A landscape with many peaks, sampled at points; each row gives a point and its height.
A climber steps from a point to the highest of its 2 nearest points, and stops where none of them is higher. Distance is the straight distance between rows; heights are no part of it.
Fuziv height 7.7: [ 77 104  99 156 139 156 162 100 140 112 125 149  92 118 141 104 183 128
 196 101 139 141 124 167 167 116 131 129 100 136 186  99 129 140 168 116
 143  84 106 114 171 167 105 129 147 136 123 132 151 112 109 164 169 161
 142 152 119]
puza height 57.5: [181 195 189  91 137 122 163 144 135 133 186 119 103 130  84 153 127 108
 117 150 125  74 174 101 104 155 145  78 207  74 170 132 146 103  90 173
 214 148  86  45 133 128 168  89 126 163  67  95 112 161 115 140  98 132
  84 131  77]
lurez height 11.2: [159 143 138 197 160 131 124 124  93  90  98  94 148 139 120 127 126 162
 139 192  96 134 158 149 183 149 139  97 202 118 176 142 160 116 125 120
 133 153  74  78 112 135 151 109 140 100  88  64 139 102 131 146 124 147
 164 130 134]
gugaf height 61.2: [103 139 137  86 124 121 136 146  74  80 158 160 102 100 113  91 126 111
 138 147 141  98 116  88 141 149 103 127 148 105 122 146 151 126  91 140
 172 159 163 111 128 149 125 134 125 156 136 113 100 174 129 108 167 178
 130 108 129]
Veniz height 54.9: [ 99 119 127 104 172  61 148 140 105 119  81 167  79 142 184 135 107 162
 167 106 115 135 130 131 155 112  98 165  90 171 137 126  97 113 115 138
 107 107 108 114 118 125  81  92 128  99 119 134  89  83 134 135 104 146
 165 155 113]
Devam height 50.8: [140  92 189 149 115 149 130 122 127 179 109 111 155 108  96 129 108  78
 176  57 154 133 116 135 126 163 137 127  85 139 118 104 127  79 150 112
 113  87 108 176 104 153 109 157 120 122 143 175 146 137 118  46 124  91
 113 130 112]
tuze height 32.9: [ 73 147 137 110 104  96 100 135 114  97  96 191 127 137 166 127 130 114
  75 146 152 126 103 135 110 113  99 152 114 127  93 127 121 114 107 129
 180 175 140 168 129  64  89 108 143 183 161 153 118 185 110 153 204 125
  93 108 169]
Vak height 58.1: [130 135 156 139 106 123 134 191  20  55 120 153 122 115 103  84 119 115
 160 173 164  99 107  80 122 110  74 153 140 125 149 127 160 116  83 143
 166 193 105 102  92 137 142 128 161 145 136  89 111 146  96 116 144 125
 104 116 110]
figim height 46.8: [134 138 136 110 117 152 148 110 169 159 104 123 108 148 116 177  94 108
  74  96  94 108 125 163  94 133 104  92 142 119 135 150 139  81 137 147
 161 119 116 150 191 121 123 120 123 184 108 124 118 117 109 113  54 105
 144  94 134]
palu height 40.5: [ 96 134 129 159 138 110 141 111  88  75 114 128 103 115 151 132 157  98
 153  95 167  90 118 153 166 113 146 139  84 161 129 115  33 172 138 138
 140  71  76 105  64 147 113 165 113  79  97 141 118 104 140 157 107 113
 151 136 122]
Sul height 34.6: [133 143 151 119 110  51  72 145 124 150 127 159 139 129 159 115 190 155
  58 108 165 125 151 125  94  93 134 175 122 127 127 164 110 123  76 122
 153 203 140 161 111  72 114  88 120 121 131 122 124 119 130 149 179 139
  59 119 161]
Daz height 35.7: [122  91 125 106 139 164 142  89 128  85 114 133  91 119 175 107 172 121
 102 103 137 137 136 102 152 115 171 143 102  90 149 158  64 155 104 155
 145 126 115  98 145 165 140 160 125 146 119  80 139 126 140 143 110 175
 139 116 127]
Fime height 51.9: [134 170 159  78 120 129 140 123 130 146 128 130 109 136 122 130  85 105
 137 130  81 152 156 139 122 170  86  89 145  97 147 138 144 119 114 101
 168 146 124  74 145 116 120  85 138 187 132 130 104 169 124 115 150  95
 110  92  84]
tilo height 48.0: [107 129 192 167 132 120 145  96 116 179 109 112 155 105  96 163  98  99
 172  66 152 105 106 160 151 146 139 111 112 136 168 147 168  63 134  70
 112  99  94 203 145 160 102 117 119 102 120 146 135 106 137  46 102 130
 120 119 123]
mefo height 56.8: [145 104 125 112 146 133 129 113  94 141 103 101 111 139 135 134  79 204
 138 121  41 170 142 169 124 147 108 109 128 165  82 163 131 113 162 146
  78 108 160 122 196 131 113 156  94 122 126 124 108  82 168  81  86 176
 204  94 124]
ser height 16.0: [139 133 121  76 108 111 162 167 132 182 160  94 179 145 112 166  93 151
 129 188  80 129 174 114 142  93 157 110 173 176  88 131 128  91 132 153
  93 154 135 153 108  76 142 180 112  85 159 127 149  92 105  93 114 125
 174 128 116]
pefa height 8.5: [ 99  87  90 158 133 165 156 120 106  53 137 151  84  91 143  73 187 132
 179 116 140 129 104 150 161 111 113 155  98 144 147 119  71 200 153 146
 137  77 139 135 136 161 102 168 135 149 114 141 121 149 165 158 172 206
 160 165 139]
sar height 43.2: [128 153 201  89 119 111 160 102 172 196 131  91 160 142 133 175 114 112
 137  78  99 124 161 131 146 153 205 109 112 140 154 139  67  87 120 104
 115 122  90 122 118 109 136 129 104 103 111 137 137  88 138  78  97 122
 116  91  77]
Dapus height 49.0: [107 145 150  84  92  97  82 134 137 128 178 165 116 125 154  91 205 116
 120  82 150 132 172 132 163 128 179 127  90 109 144 154  87 164  93  94
 143 178  93  65 117 131  97 120 105 137 162 153 138 146 152 171 222 124
  33 111 100]
pes height 55.7: [161 117 186 166 112 109 108 177  32  93  91 128 149 118 119  97 121 122
 195 149 181 127 122  88 126 126  98 179 127 138 134 112 134 101  90 112
 124 161  76 112  58 144 144 118 165  97 148 100 148 137  94 100 134  72
  71 150 104]
Soson height 57.3: [179 104 137 120 110 130  89 125  87 107  77  81 102 123 125 112 123 171
 103 135 104 158 141 153  99 149  70 162 123 152  71 131  86 150 140 134
 111 136 164 123 111 116  98 145  90 152 109 151 116 155 141 114 129  82
 115 110 124]
gem height 32.5: [106  52 111  96 158 133 148 133 137  88 159 140 120 122 141 122 119 102
 124  88 112 121 136  96 167 125 139 156 105 133 101 115  34 160 117 185
 145  77 162 143 119 118  88 179 110 164 129 150  90 117 185 112 117 211
 177 129 121]
Goz height 10.5: [119 146 121 201 150 121 125 150  61  68 101 126 143 120 136 128 126 144
 172 191 145 124 119 131 164 110 101 144 150 154 143 100 151 148 133 125
 122 128  74  93  76 123 146 113 171 102 104  97 141 121  96 166 135 114
 157 164 144]
riseb height 57.6: [126 189 129 104 159  55 110 102 134 126  93 124  80 153 169 162 117 159
  83 128  79 139 153 173 135 143 118 130 151 123 144 132  93 160  95 101
 129 123 126  75 129 107 100  57 104 112  99 126  94 123 148 173 122 122
 104 125 101]
bov height 60.7: [169 110 130 132 108 156 116 124 108 149  57  81  99 133 134 118 113 201
 111 133  63 152 155 175 108 135  78 128 126 172 105 172 114 106 156 143
 121 147 148 143 155 133 104 161 106 133 103 126 113 103 147 106  85 103
 161  99 113]
bufe height 38.9: [110  97  91 124 145 147 158 138 124  97 157 131 118 106 118 125 149  98
 161 108 160  85 118 111 142 102 144 153  96 170 109  87  85 157 172 175
 127  88 117 125  80 141 131 181 126 120 105 142 128  99 110 157 109 123
 195 148 134]
baza height 36.2: [175 109 131 171 149 156 109 137  76  96 184 138 158  96  87  87 153 122
 160 175 168 123 123 106  91 129 119 148 143  90 106 101 185 174 130 102
 124 130 148 115 106 150 157 110 140 138 128 121 153 179 127 124 163 159
 111 170 167]
zadu height 37.9: [135 147 112 154 142  92  79 151  76 109 160 150 170 135 121 121 141 169
 121 169 170 126 114 133  98 112 111 163 135 121 106 107 193 142 132  87
 107 148 158 116 125 105 138 103 127 121 133 135 134 168 118 142 170 131
 103 150 193]
lus height 54.6: [130 121 134 118  92 174  92 132 111 100 143 145 153 121  97 150 135 102
  46 125 162  96  64 119  82 125 109 121 127  96  86 173 160 100 124 158
 160 170 170 196 154 134 147 165 114 195 128 122 112 180 135  85 128 155
 130  90 206]
sos height 53.3: [154 100 211 144 102 110 108 151  87 161  79 101 159 111 134 121 142 113
 199  80 163 133 144 116 139 133 132 160  80 163 121 118 103  78 117 113
 117 123  85 138  70 147 127 150 124  93 144 135 162 130  92  77 124  61
  77 140  96]
Keza height 54.5: [158 187 165  99 147 132 137 150 119 118 171 122 150 133  93 150  92 101
 147 167 112 128 162 115 131 157 126  79 167  73 162 123 176 110 109 115
 156 135  88  48 129 123 175  83 157 159 115  94 132 160 111 111 112  96
 107 127 109]
fid height 54.7: [156  68 142 146 135 147 130  91 151  83 137 136 154 117 128  85 157  66
 119 158 152 129 155 117 111 150 182 129 120 101  55  75  61 162 132 154
 158  91 128 144  92 107  88 155  95 148 172 164 160 182 130 136 193 184
 104 152 132]
nizok height 27.3: [154 116  78 180 120 176 128 119 147 131 114  74 122  81 115 120 145 165
 131  95 112 145  87 142 128 110  88 172 127 162 167 139 115 219 186  75
 107 113 148 161 112 165 144  78 140 133  76 115 117  98 173 149 123 139
 147 156 144]
pizo height 13.1: [191 120 100  83 157 138 134 156 140 148 179 104 136 145 110 118 126 169
 108 177  79 155 194 108 106 116 134 107 182  86 135 142 173 132 114 147
 111 136 149  82 172 117 175 109 137 119 136  78 153 113 114 116  89 159
 128 141 127]
Piv height 53.2: [154 125 132 101 132 165 152  97 108 142 131 118 127 132  95 133  49 149
 160 119  56 150 134 167 120 188  96  69 118 148  77 145 171 100 171 141
  97  82 126 104 198 126  91 140 123 166 146 153 101 105 134  59  96 157
 195  96 101]
berom height 4.1: [ 57 120 118  97 101 151 149 138 101  91  88 175  81 115 136 108 136 107
 169  80 146 120  74 133 164 101  60 133  79 161 173 159 109  91 136 133
 179 141 128 148 177 152 108 162 168 175 117 155 101 133 131 131 123 114
 147 102 115]
mos height 37.5: [124  89 116 108 118 112 145 117 155 144 130 131 110 118 171  88 194 130
 117  85 148 133 145  64 162  86 191 157 105 121 171 156  72 131  86 132
 130 158 117 103 121 156 144 136 103  84 140  82 125  78 144 166 125 154
  93 125  97]
poveb height 46.0: [131 157 127  81 160 122 144 109 154 140 168 114  84 142  71 153  89  93
 113 100 150  96 113 113  96 164 174  90 145  68 102 112 162 112 113 146
 128  81 171 102 170 161 142 109  83 111 106 136 119 140 148 100  70 117
 131 116 102]
Relo height 39.4: [160  82 126 134 110 117 138 149 177 163 119 120 154 105 172  99 153 112
 172  94 148 138 153  59 148  83 185 180  87 154 147 127  80 144 116 103
  94 136  91 109  69 150 148 116 140  59 163 118 150  82 129 163 117  82
  89 160  80]
Vudor height 41.5: [168 173 119 100 142  85  89 127 103 119 169  93 120 161  83 124  77 143
 121 180 143 134 152 118  74 169 147 110 171  62  64  87 167 149 107 118
  88 102 161  63 133 123 155 103 105  80 132 150 138 171 139 118  96  71
  94 142 114]
Furek height 42.0: [ 77  98 147 143 126 139 149  90 118  98 147 125 151 119 122 130 133  70
 171  51 134 106 119 121 179 144 182 135  81 139 157 115  38 182 138  97
 138  67  72 111  95 163 127 152 125 104  93 136 138  88 163 112 103 140
 155 119  93]
mopel height 54.3: [ 94 202 161  65 110 112 133 119 146 133 181 148 100 128 111 152 163 101
 118 110 146  76 145 104 145 141 163  85 151  91 166 128 126 121 104 143
 197 147 122  62 141 141 160 117 120 147  86 134 121 169 113 155 140 107
  99  96  86]
bisal height 32.6: [190 105 113 233 131 150  96 145 122 127 109 115 142 132  88  87 160 187
 104 171 159 135 121 142  64 122 103 119 152 101 138 121 219 108 144 122
 125 145 143 167 161 142 141 111 146 123 127  99 168 127 123 123 123 141
  90 153 181]
ras height 6.2: [ 63 130 101 180  95 137 139 152 125 153 127 148 152  99 120 130 160 143
 166 126 139 127  73 153 150  96  89 148 101 185 162 117 173 114 168  98
 120 134 164 203 137 133 136 152 137 138 136 150 144 122 105 144 180 139
 149 137 198]
Tad height 30.2: [170 111 129 200 136 138 170 158  72 107 161 129 128 103  67 114 109 134
 140 150 126  77 107 130 118 135  95  93 193 142 150 160 215  87 110 133
 136 152 108 165 157 179 103 135 142 136 118  80  83  84 129  75  94 170
 172 139 133]
der height 17.9: [124 112 114 156 109 108 114 182 134 159  79 124 134 139 163 129 160 217
 131 137 132 145 133 120 110  71 130 158 106 192 139 118 139  86 129 145
  88 163 155 166 136 121 146 153 129  81 136 101 151  85 102 134 109 118
 128 150 176]
Pon height 35.8: [ 96 113 122  99 122 141 124 144 150 143 152 155 185 108 135 155 129  94
 147 114 141 134 106 112 151 110 139 165  85 161 101  82 121 123 155 132
  92 101 148 166 103 105 150 164 122 152 174 152 148 159  85 115 158 113
 141 133 162]
sedo height 4.7: [ 55 159 106 114 106 146 143 131 138 121 133 162 106 119 104 140  90  82
 135  86 123 118  41 116 140 132  74 131 102 143 145 155 150 136 142 103
 146 138 170 157 147 150 135 133 164 164 112 164  85 128 144 143 122 108
 167  88 114]
kaz height 5.4: [ 69 134 102 174  98 152 125 117 147 140  78 137 131 110 140 154  98 121
 113 115 117 134  55 162 134 120  69 141 100 178 129 152 134 118 174 103
 132 123 166 213 136 126 119 148 139 164 123 156 104 136 150 137 139 115
 165 103 167]
mamal height 22.1: [152 140 137 130 129 181 117 128 145 122 123 152 154 131 152 147 132 111
  95 156 118 160 125 121  90 109 107 113 128  69 152 136 158 129 125 134
 156 146 100 110 158 117 189 102 190 201 136  83 164 162  80 135 110 107
 106 124 156]
pup height 34.1: [131  76 121  99 126 177 139 107 139 111 137 104 155 119 150 153 139  98
  95  92  97 137 143 113 175 108 161 147 104 136 131 155  28 160 137 154
 135 114 119 140 113 138 148 180 118 161 107 106 131 107 168 116  80 172
 184 101 136]
Sezef height 39.7: [145 154 125 152 163  85  78 110 129 119 137 125 136 154 118 148 132 138
  93 148 186 118 128 121  91 137 173 146 140  67 111  98 164 151 113 102
 116 109 145 112 125 128 165  77 115  87 126 113 150 157 133 147 104  97
  81 153 159]
san height 32.3: [197 117 158 177 141 144 168 137 110 143 149 115 149 121  73 126 163 154
 129 146 134 100 168 156 135 133 129  75 195 122 192 140 192  27 119 147
 162 140  59 134 178 154 106 153 137 150 121  73 112  93 100  77  96 154
 129 142 123]
far height 31.5: [107  90 133 114 124 129 141 134 136 108  99 170 135 121 155 107  96  78
 105 137 134 127 111  97 133 143  99 150 118 137  84 116 103 102 109 154
 144 134 157 204 109  77  75 144 124 188 182 159 102 168 128 103 178 161
 125 119 147]
kemub height 12.2: [191 120 123 140 176 125 140 129 115 111 184  78 147 154  88 128 118 150
 139 190  75 138 192 136 147 142 180  84 214  85 146 128 148 153 118 134
 122 121 116  51 137 148 154 106 109  87 102  71 139  92 138 120 110 183
 156 150 108]
gof height 51.8: [ 76 120  86 108 165  99 153 130 109 104 144 163  87 114 164 111 109 139
 168  85  97 160  78 116 170 130 111 160  86 145 142 125 105 171 118 114
  77  91 161 115 147 143 103 110 138 111 134 153  86 112 180 144 136 195
 177 132 130]
dad height 44.9: [132 139  74 118 119 141 123 105 213 138 178 137 153 143 142 122 126  92
  99 188 134 143 152 118 104 109 171 123 149 109  71  87 124 204 163 115
 127 102 132 125  86  70 127  95 143 111 180 181 162 176 126 207 159  87
 117 152 110]
Noki height 15.1: [142 141 144  45 102 142 145 136 125 179 144  78 153 142 126 146  75 156
 127 141  58 170 181  98 141 128 153 100 144 136 111 167 128  99 107 129
  82 173 131 106 128 105 153 160 125  94 147 108 138  96 131  78 101 109
 153  73  68]
lon height 46.9: [112 151  73 141 103 168 117 125 199 140 114 111 130 151 162 104  86 128
 156 201 120 172 139 110 111 134 114 111 133 130  87  84 154 184 171 120
  94 104 120  90 104  96 136 124 194  94 163 180 153 164  99 182 142  47
 125 156  92]
maf height 49.7: [159 131 159  98 128 170 169 128 122 156 141 127 136 110 104 148  83  94
 137 101  93 122 141 146 122 160 102  97 123 127 142 156 150  82 124 118
 135 118 107 132 152 136 103 132 142 187 127 127  97 130 121  59  95 122
 146  99 108]
gop height 61.0: [114 157 123  84 137  78 128 133 109  94 108 127  50 139 163  99 132 151
  94 115 112 133 132 126 159 130 125 128 119 139 123 169  56 146  71 141
 136 160 145  77 105 132  83 129 104  94 124 129  75 119 167 162 117 120
 116  92  82]
Lazu height 21.0: [140 129  99  91 102 188 102 132 159 130 107 131 110 146 134 125 180 162
  72 144 105 159 139 141  73  94  98 109 108 110 125 139 150 117 148 183
 161 158 145 122 199 107 168 156 144 194 131  99 175 140  75 154 120 103
 107  94 151]
tov height 33.1: [145 136 177  92 120  74 112 123 109 133 133 132 159 112 156 153 158 114
  87 105 143 104 167 129 138 126 154 162 124 114 128 147  80 121  93 120
 151 140 119 142 109  83 122  93  94 153 125 107 132 155 127 106 146 147
  86 114 158]
puba height 19.9: [136 113 120  87  95 161 102 142 168 169 105 125 149 126 155 169 165 152
  64 104 116 165 133 126  92  80 121 161  88 135 121 134 108 126 144 147
 104 138 145 167 146  99 186 148 134 162 138  97 167 122  93 131 101  87
 110 106 165]
panof height 6.9: [ 87 125  97 179 108 149 142 130 135 140 110 127  97 110 105  93 189 146
 190 100 147 113 113 169 152 106  90 118 110 183 164 109 132  98 187 105
 162 119 152 166 150 154  91 160 132 130 118 172 138 115 119 169 182 109
 125 146 119]
rore height 25.9: [159 100  86 144 134 197 128 106 166 156 107  85 109 111 119 155 141 165
 126  81 106 160 116 158  94 111 105 154 103 149 146 114 131 167 207 121
  95  82 141 150 157 168 156 117 135 143  77 117 140  90 141 140  65  98
 163 147 139]
revu height 51.6: [ 83 186 128  65  81 131  93 128 154 135 198 155  80 118 124 117 202 123
 100  72 126 103 131 124 170 140 148  94 109 131 160 159 107 166 113 117
 166 173 140  74 121 154 125 144 109 151 113 175 111 153 154 195 189 104
  79  94  85]
Somo height 49.2: [116 135  91 133 119 175 134 102 145  98 129 120 173 123 119 179  69  58
  82 170 123 108  62 132 127 124  99 132 151 129  76 144 120 170 155 146
 133 115 134 153  82 106 154 145 131 153 134 127 105 149 121 140 117 128
 190 107 161]
siba height 48.9: [114 134 103 139 140 148 128 113 189 162 128 115 147 162 159 120  39 120
 184 191  73 176 157 119 129 167 112  83 161 111 114 105 192 163 146 107
  86  91 107  89 121 115 132 101 184 102 164 152 131 141 116 146 127 112
 162 153  99]
Tida height 46.7: [ 78 114 104 127 132 166 155  84 149 114 112 122 150 129 136 156  80  76
 128 134 113 121  98 150 161 141 129 103 119 157  77 128  80 133 167 162
 127  82 129 165 110 118 109 201 116 133 134 171 115 122 149 125 122 155
 221 100 152]
nuz height 43.5: [159 125 109  91 164 113 124 139 131 141 155 126 105 142  91 115  39 107
 149 124 148 145 117  90  73 185 129 120 134  80  68  98 187 131 111 126
  64  84 173  98 147 154 139  96 130  92 154 146 115 142 145  70  77  92
 120 141 102]
duga height 31.7: [138 130 152 124 135 110  74  71 123 121 115 140 154 120 179 156 132 113
  71 113 145 160 140 152 112 140 135 162 127  77 113 147 106 185 107  88
 117 134 113 130 129 103 130  72 112 167 118 123 129 173 159 135 166 149
  95 117 176]
Lom height 51.7: [151 106 120 145 118 212 129 122 141 101 134 143 186 118 118 162 111  77
  80 180 139 107  78 124 104 102 122 121 138 120  80 147 152 120 138 160
 148 153 126 205 118 129 140 175 136 186 165 114 142 163  94  97 113 158
 155 127 197]
ruz height 31.0: [129  59 120  63 158 141 167 162 143 120 146 167 151 110 149 129  95  90
 140 103  91 148 134  83 144 136  92 180 107 133  98  95  79 122 125 186
 109  91 143 166 121  90  95 136 140 221 165 146  95 140 136  90 133 183
 157 146 121]
Sukez height 48.8: [102 148 111  78 161  96 146 112 138 135 164 129 100 141 118 142 103 129
 143  94 111 130 127 115 145 150 166 113 115 119 134 123 127 144 112 112
  93 105 159  87 149 143 125 111 113  86 115 123 107  96 153 124 110 149
 160 118  93]
zud height 47.3: [139 143 134 130 115 139 160  89 190 178 119  89 108 152  90 164 110  99
  89  94 116  95 119 173  94 141 140 111 157 140 115 123 100 102 164 140
 147  96 147 170 144 126 114 154  86 133  83 182 125 110 148 138  67  84
 142 106 116]
ramo height 45.5: [115 158 201 142 128 107 162 105 106 171 130  95 152 126  96 161 116 115
 174  79 161  80 130 135 172 139 204 103 103 147 164 154 107  46 121 106
 115 128  90 160 131 148 133 171 106  70  98 125 140  72 134  53 102 142
 138 104 103]
Naba height 54.2: [148 129 141 116 100 116 114 114 109 114 140  90 125 133 105 121 134 106
  92 137 141 106 140 139 123 148 138 131 143 142  44 110  69 150 130 154
 132 120 155 137  69  96  93 176  58 113 120 181 124 154 149 129 138  97
 131 101 128]
Vof height 39.0: [113 150 106 158 148 116 114 112 181 167 107 134  99 170 117 142 108 143
 151 112 154 140 119 128 117 146 150  89 142  94 167 111 204  74 133 105
 109 112 133 117 190 158 147  94 152  83 119 124 147  98 126 135  95  91
 122 143 109]
Mil height 51.5: [ 99 181  96 118 172  78 125 131 187 141 135 143 149 180 163 172  69 140
 149 177  79 148 159 138 137 147 127 109 168 115 163  93 176 154 132  93
  99  93 116  71 135  87 150  48 176 116 132 138 115 123 107 178 105 103
 131 167 108]
tofar height 9.9: [115 130 104 188 118 168 129 124  65  80  94 111 130  81 130  91 125 134
 179 156 154 121  87 137 146 129  74 152 120 174 113 124 120 174 163 119
 100 117 122 142  78 152 120 157 150 103 101 135 130 134 128 139 165 123
 166 145 142]
pok height 23.2: [140 133 131 139 126 179 111  96 198 156  99 124 136 144 155 178 119  94
  83 110 129 149 109 138  76 125 141 126 115  76 152 122 152 152 161 118
 128  97 102 127 140 139 190  79 166 164 127 101 167 146 101 143  70  47
 102 140 138]
sato height 16.9: [157 102 129 146 129 113 144 161 121 153 130 111 148 133 118 115 150 157
 114 174 124 102 167 121 114  89 146 132 156 175 105 118 133  76 137 158
 119 165 153 179 107  98 127 170  93  90 139 118 138  98 105 115 131 145
 141 148 151]
ladu height 28.8: [132 129 112 172 109 137 102 108 108 135 138 107 136  86 130  92 171 164
 143 105 132 155 104 146 150 128 106 154 147 114 180 173 141 208 141  54
  99 161 139 137 112 160 130  71 135 115 101 111 140 123 177 146 181 143
 113 130 144]
Sali height 41.1: [131 107 104 102 100 113 119 171 148 157 121 119 140 120 172 113 142 154
 137 131 120 152 152  82 152 103 167 179  94 201  94  98  84 153 115 125
  60 147 132 130  52 105 118 156 119  56 186 145 142  94 118 154 141 100
 115 146 112]
vut height 28.7: [138 143 124 187 156 125 162 158  42  66 136 126 129 118  70 133  95 107
 153 177 140  54  93 142 128 133  86  91 175 139 109 139 171 106 142 167
 165 117 109 126 115 145 126 149 124 137  98 102  94 118 116 105  97 157
 200 136 162]
mitu height 9.2: [125 110 106 197 135 179 139 106  79  59 123 127 134  95 138  88 179 134
 161 179 161 106 106 140 156 102 133 125 130 138 123 132 108 148 165 145
 131 134 121 158 110 148 132 183 124 132 129 115 162 156 130 142 186 179
 163 147 180]
Suso height 52.3: [132 117 119 135 116 129 108 116 134  97 122 139 115 117 135  85 137  91
 128 147 176 127 126 104 119 149 144 142 105 128  61  74  91 161 122 141
 124 110 136 121  63 116  89 146 120 107 171 182 136 163 123 156 186  98
  92 147 109]
didad height 64.4: [107 173 128  62  93 116 108 142 133 105 124 141  81 140 125 145 111 110
  75 103 114 108 103 107 128 132  90 148 120 136 111 160  79 158  98 137
 171 155 165 101 102 112 112 125 122 162 101 160  78 163 146 162 103  69
 114  80  93]
Finaf height 46.5: [ 95 119 153 128 124  85 134 114 126 108 152 147  97 125 138  89 168  93
 175  79 161 135 131 115 170 151 190 124  97 102 167 115  79 161  78  75
 153 118 101  79 125 165  96  97 104  98 152 136 139 133 153 142 184 152
  62 140  67]
Supe height 36.6: [128 135  95 181 120 123 114 153 157 157  96 131 107 152 107 116 152 178
 127 112 134 155 101 131 117 109  96 102 150 106 223 155 203  73 121 133
 136 165 116 134 201 160 161  96 173 120  97  82 140  65 109 153 103 124
 100 133 129]
volag height 14.1: [164 115 114  87  98 147 130 171 123 153 115 106 130 163 137 121  89 175
  89 185  83 168 158  92  98 106 120 114 159 118 111 164 161  81 100 157
 111 193 129 112 148 103 160 144 158 128 160  77 148 112  98 108  83 106
 126 101 112]
Bave height 34.5: [174 118 147 188 115 106  94 143 123 168 131 127 203 144 131 126 135 169
  85 176 135 138 159 132  93 119 125 126 163 103 141 157 187  86 106 100
 127 188 119 178 117  93 147 101 155 112 153  97 158 127 109 105 140 143
  74 140 197]
Bom height 34.4: [170 125  91 205 156 169 105 119 100  99 114 110 107 121  93  96 130 161
 161 168 152 135 102 145  87 148 105 128 138  98 114  90 198 155 169 113
  95  97 149 108 166 168 147 114 140 127 115 119 158 149 123 132 129 121
 127 170 149]
seb height 54.4: [122 217 116 124 163  42 114 133 146 132 150 143 115 168 135 162 135 150
 109 179 101 108 154 154 145 131 132 115 187 115 176  98 137 153 103 109
 134 147 121  72 125  87 139  54 139 112  96 137 108 121 125 196 153 115
 100 165  97]
Bibu height 65.1: [113 143 114 117 131 108 122 111 133 119 163 155 101 130 125  75 149 141
 106 158 128 134 150 115 135 144 124  83 178  77 140 164 169 137  95 133
 173 168 167 106 162 135 112 102 123 135 137 123 114 153 147 156 209 186
 112 104 135]
Pegi height 44.4: [139 157 184  83 121 104 169  97 168 196 117 101  94 157 102 152  98 114
 119  71 130  90 125 136 132 154 145 112 135 140 147 160  81  51 114 138
 147 148 134 151 166 125  98 145 110 116  93 178  94  93 163  93  84 116
 109  93  68]
sem height 44.1: [ 93  90 166 111 132 131 144 105 132 118 143 136 115 125 124 120 153  87
 197  30 132 159 113 124 159 158 173 133  61 106 175 114  68 151 117  75
 141  75  87  93 156 185 114 115 131 129 117 140 146 116 154  88 128 138
  95 135  61]
Fut height 61.1: [122 143 119 140 143  92 121 124 125 115 134 140  99 138 142  92 193 166
 115 154 134 126 171 153 148 118 143 113 145 128 135 123 111 129 116 130
 150 152 152 105 137 107  95 132  98 106 141 134 133 133 132 180 197 153
 105 131 141]
kifif height 58.0: [118 117 151  90 114 120 104 167  78  83 155 181 117 108 114 113 158 146
  72 132 168  85  96  68  80 111 115 126 127  87 107 162 167 103  75 177
 187 183 170 156 148 140 161 124 118 157 124  96 115 173 125  98 138 196
  91 100 171]
dage height 36.1: [132 124 151 152 108  78 108 149  94 143 137 157 171 123 138  85 136 138
 129 149 170 122 134 102 121 117 128 163 141 113 140 143 167 105  86  86
 128 186 147 170 112 101 113  92 148 104 164 125 144 152 124 111 195 154
  68 135 162]
Gilek height 34.2: [ 71 131 134 122 106 125 120 120 157 127 121 180 175 108 149 171 151  76
  98 107 150 110  90 145 150 101 117 168  89 144 133 111 110 130 156 116
 157 117 121 200 120  78 127 119 129 196 155 149 138 166  90 149 174 117
 119 126 184]
lef height 41.3: [145 129 134 122 176  70 109 121 145 149  97 124  92 167 126 128  52 140
 160 119 161 145 146 105 103 188 166 106 133  65 116  96 186  77  90 119
  87  93 115  92 165 158 118  71 136  65 143 126 124 111 148  89  61 105
  99 163 102]
pak height 37.4: [ 85 144  79 124 148 126 145 161 146 116 180 145 151 116  99 155 165 116
 134 149 158  89  88 138 130  74 141 145 109 179  98  70 139 147 178 153
 118  94 162 140  97 110 150 171  97 113 140 156 132 134  87 179 142 108
 167 160 159]
vofun height 30.3: [107 158 142 140 135  94  78  98  62 105 118 126 148 108 170 158 128 157
 114 104 117 154 102 161 156 136 101 169 111 116 148 169 117 185 104  57
  78 141 127 111 126 139 138  82 104 128 103 102 111 146 176 123 154 144
 130 108 163]
satam height 42.9: [ 97  93 125 139 121 113 127 125 146 153  64 109 115 146 185  93  96 145
 168 157 134 151 146 108 144 142 145 122 118 185  79 106 103 123 120 153
  91 127 117 128  66 111  67 178 124  37 170 158 115  94 127 148 156 123
 152 136  95]
mase height 44.8: [ 76 123 129 145 132 145 143  90 145 142  67 132 128 143 165 135  61  99
 149 160 132 129 113 128 146 158 134  82 122 139  80 120 143  90 136 153
 116 109 110 155 111 122  90 166 138  97 161 155 126 133 112 123 142 127
 182 112 130]
nopor height 24.5: [163 101 125 156 124 184 138 102 212 186 105 102 128 124 115 171 103  91
 115  85 111 154 105 154  61 129 118 125 114 126 137 107 162 143 197 114
 118  74 101 174 129 145 145  93 144 156 112 142 139 121 130 122  63  58
 155 150 119]
Sobok height 57.7: [143  76 131 150 144 125 123 108 125  93 147 116 144 134 143 100 210 143
 107 159 123 126 170 159 133 118 191 121 121 129  91 106  62 171 138 144
 154 110 123 120 114 110 102 159  68 116 149 118 170 146 129 142 189 196
 113 149 160]
pap height 34.3: [180 139 132 154 116 125 134 164 159 199 139 112 149 141  70 137 155 174
 104 121 103 136 152 153  91 128 100  78 169 120 212 154 202  46 116 153
 142 169 102 141 203 139 151 135 156 158 107  82 122  69  93 102 103 127
 100 135 122]
bos height 18.9: [143 101 125 112 127  96 109 170 161 182 101 128 158 151 143 176 131 176
  70 122 110 146 132 139  67  80 120 170 112 151 126 116 148 105 133 155
  89 124 151 193 150  90 169 104 119 123 131  90 143  89  84 102  62 125
 114 150 183]
guso height 57.9: [108 163 106  99 164  60 145 171 126 122 116 160  49 158 174 130 168 169
 126 122 101 110 150 153 159  90 124 144 105 185 152 117  69 121 102 162
 120 146 122  84 114 108 101 123 114  94 124 138  86  96 126 194 127 123
 114 156  94]

Where does a climber stop that starts at each point below?
pup -> Bibu
berom -> zadu
ras -> zadu
mamal -> zadu
pizo -> zadu
sar -> Bibu
tuze -> puza
vut -> nuz

Call two points neighbours if one is among the 2 nearest of the other. Go from one point of each pair to the other, from neighbour to neighbour, staying as high as possible. Name the lowest point that can't be avoided.
zud, Bibu -> figim
bov, puza -> maf
bov, Bibu -> Suso
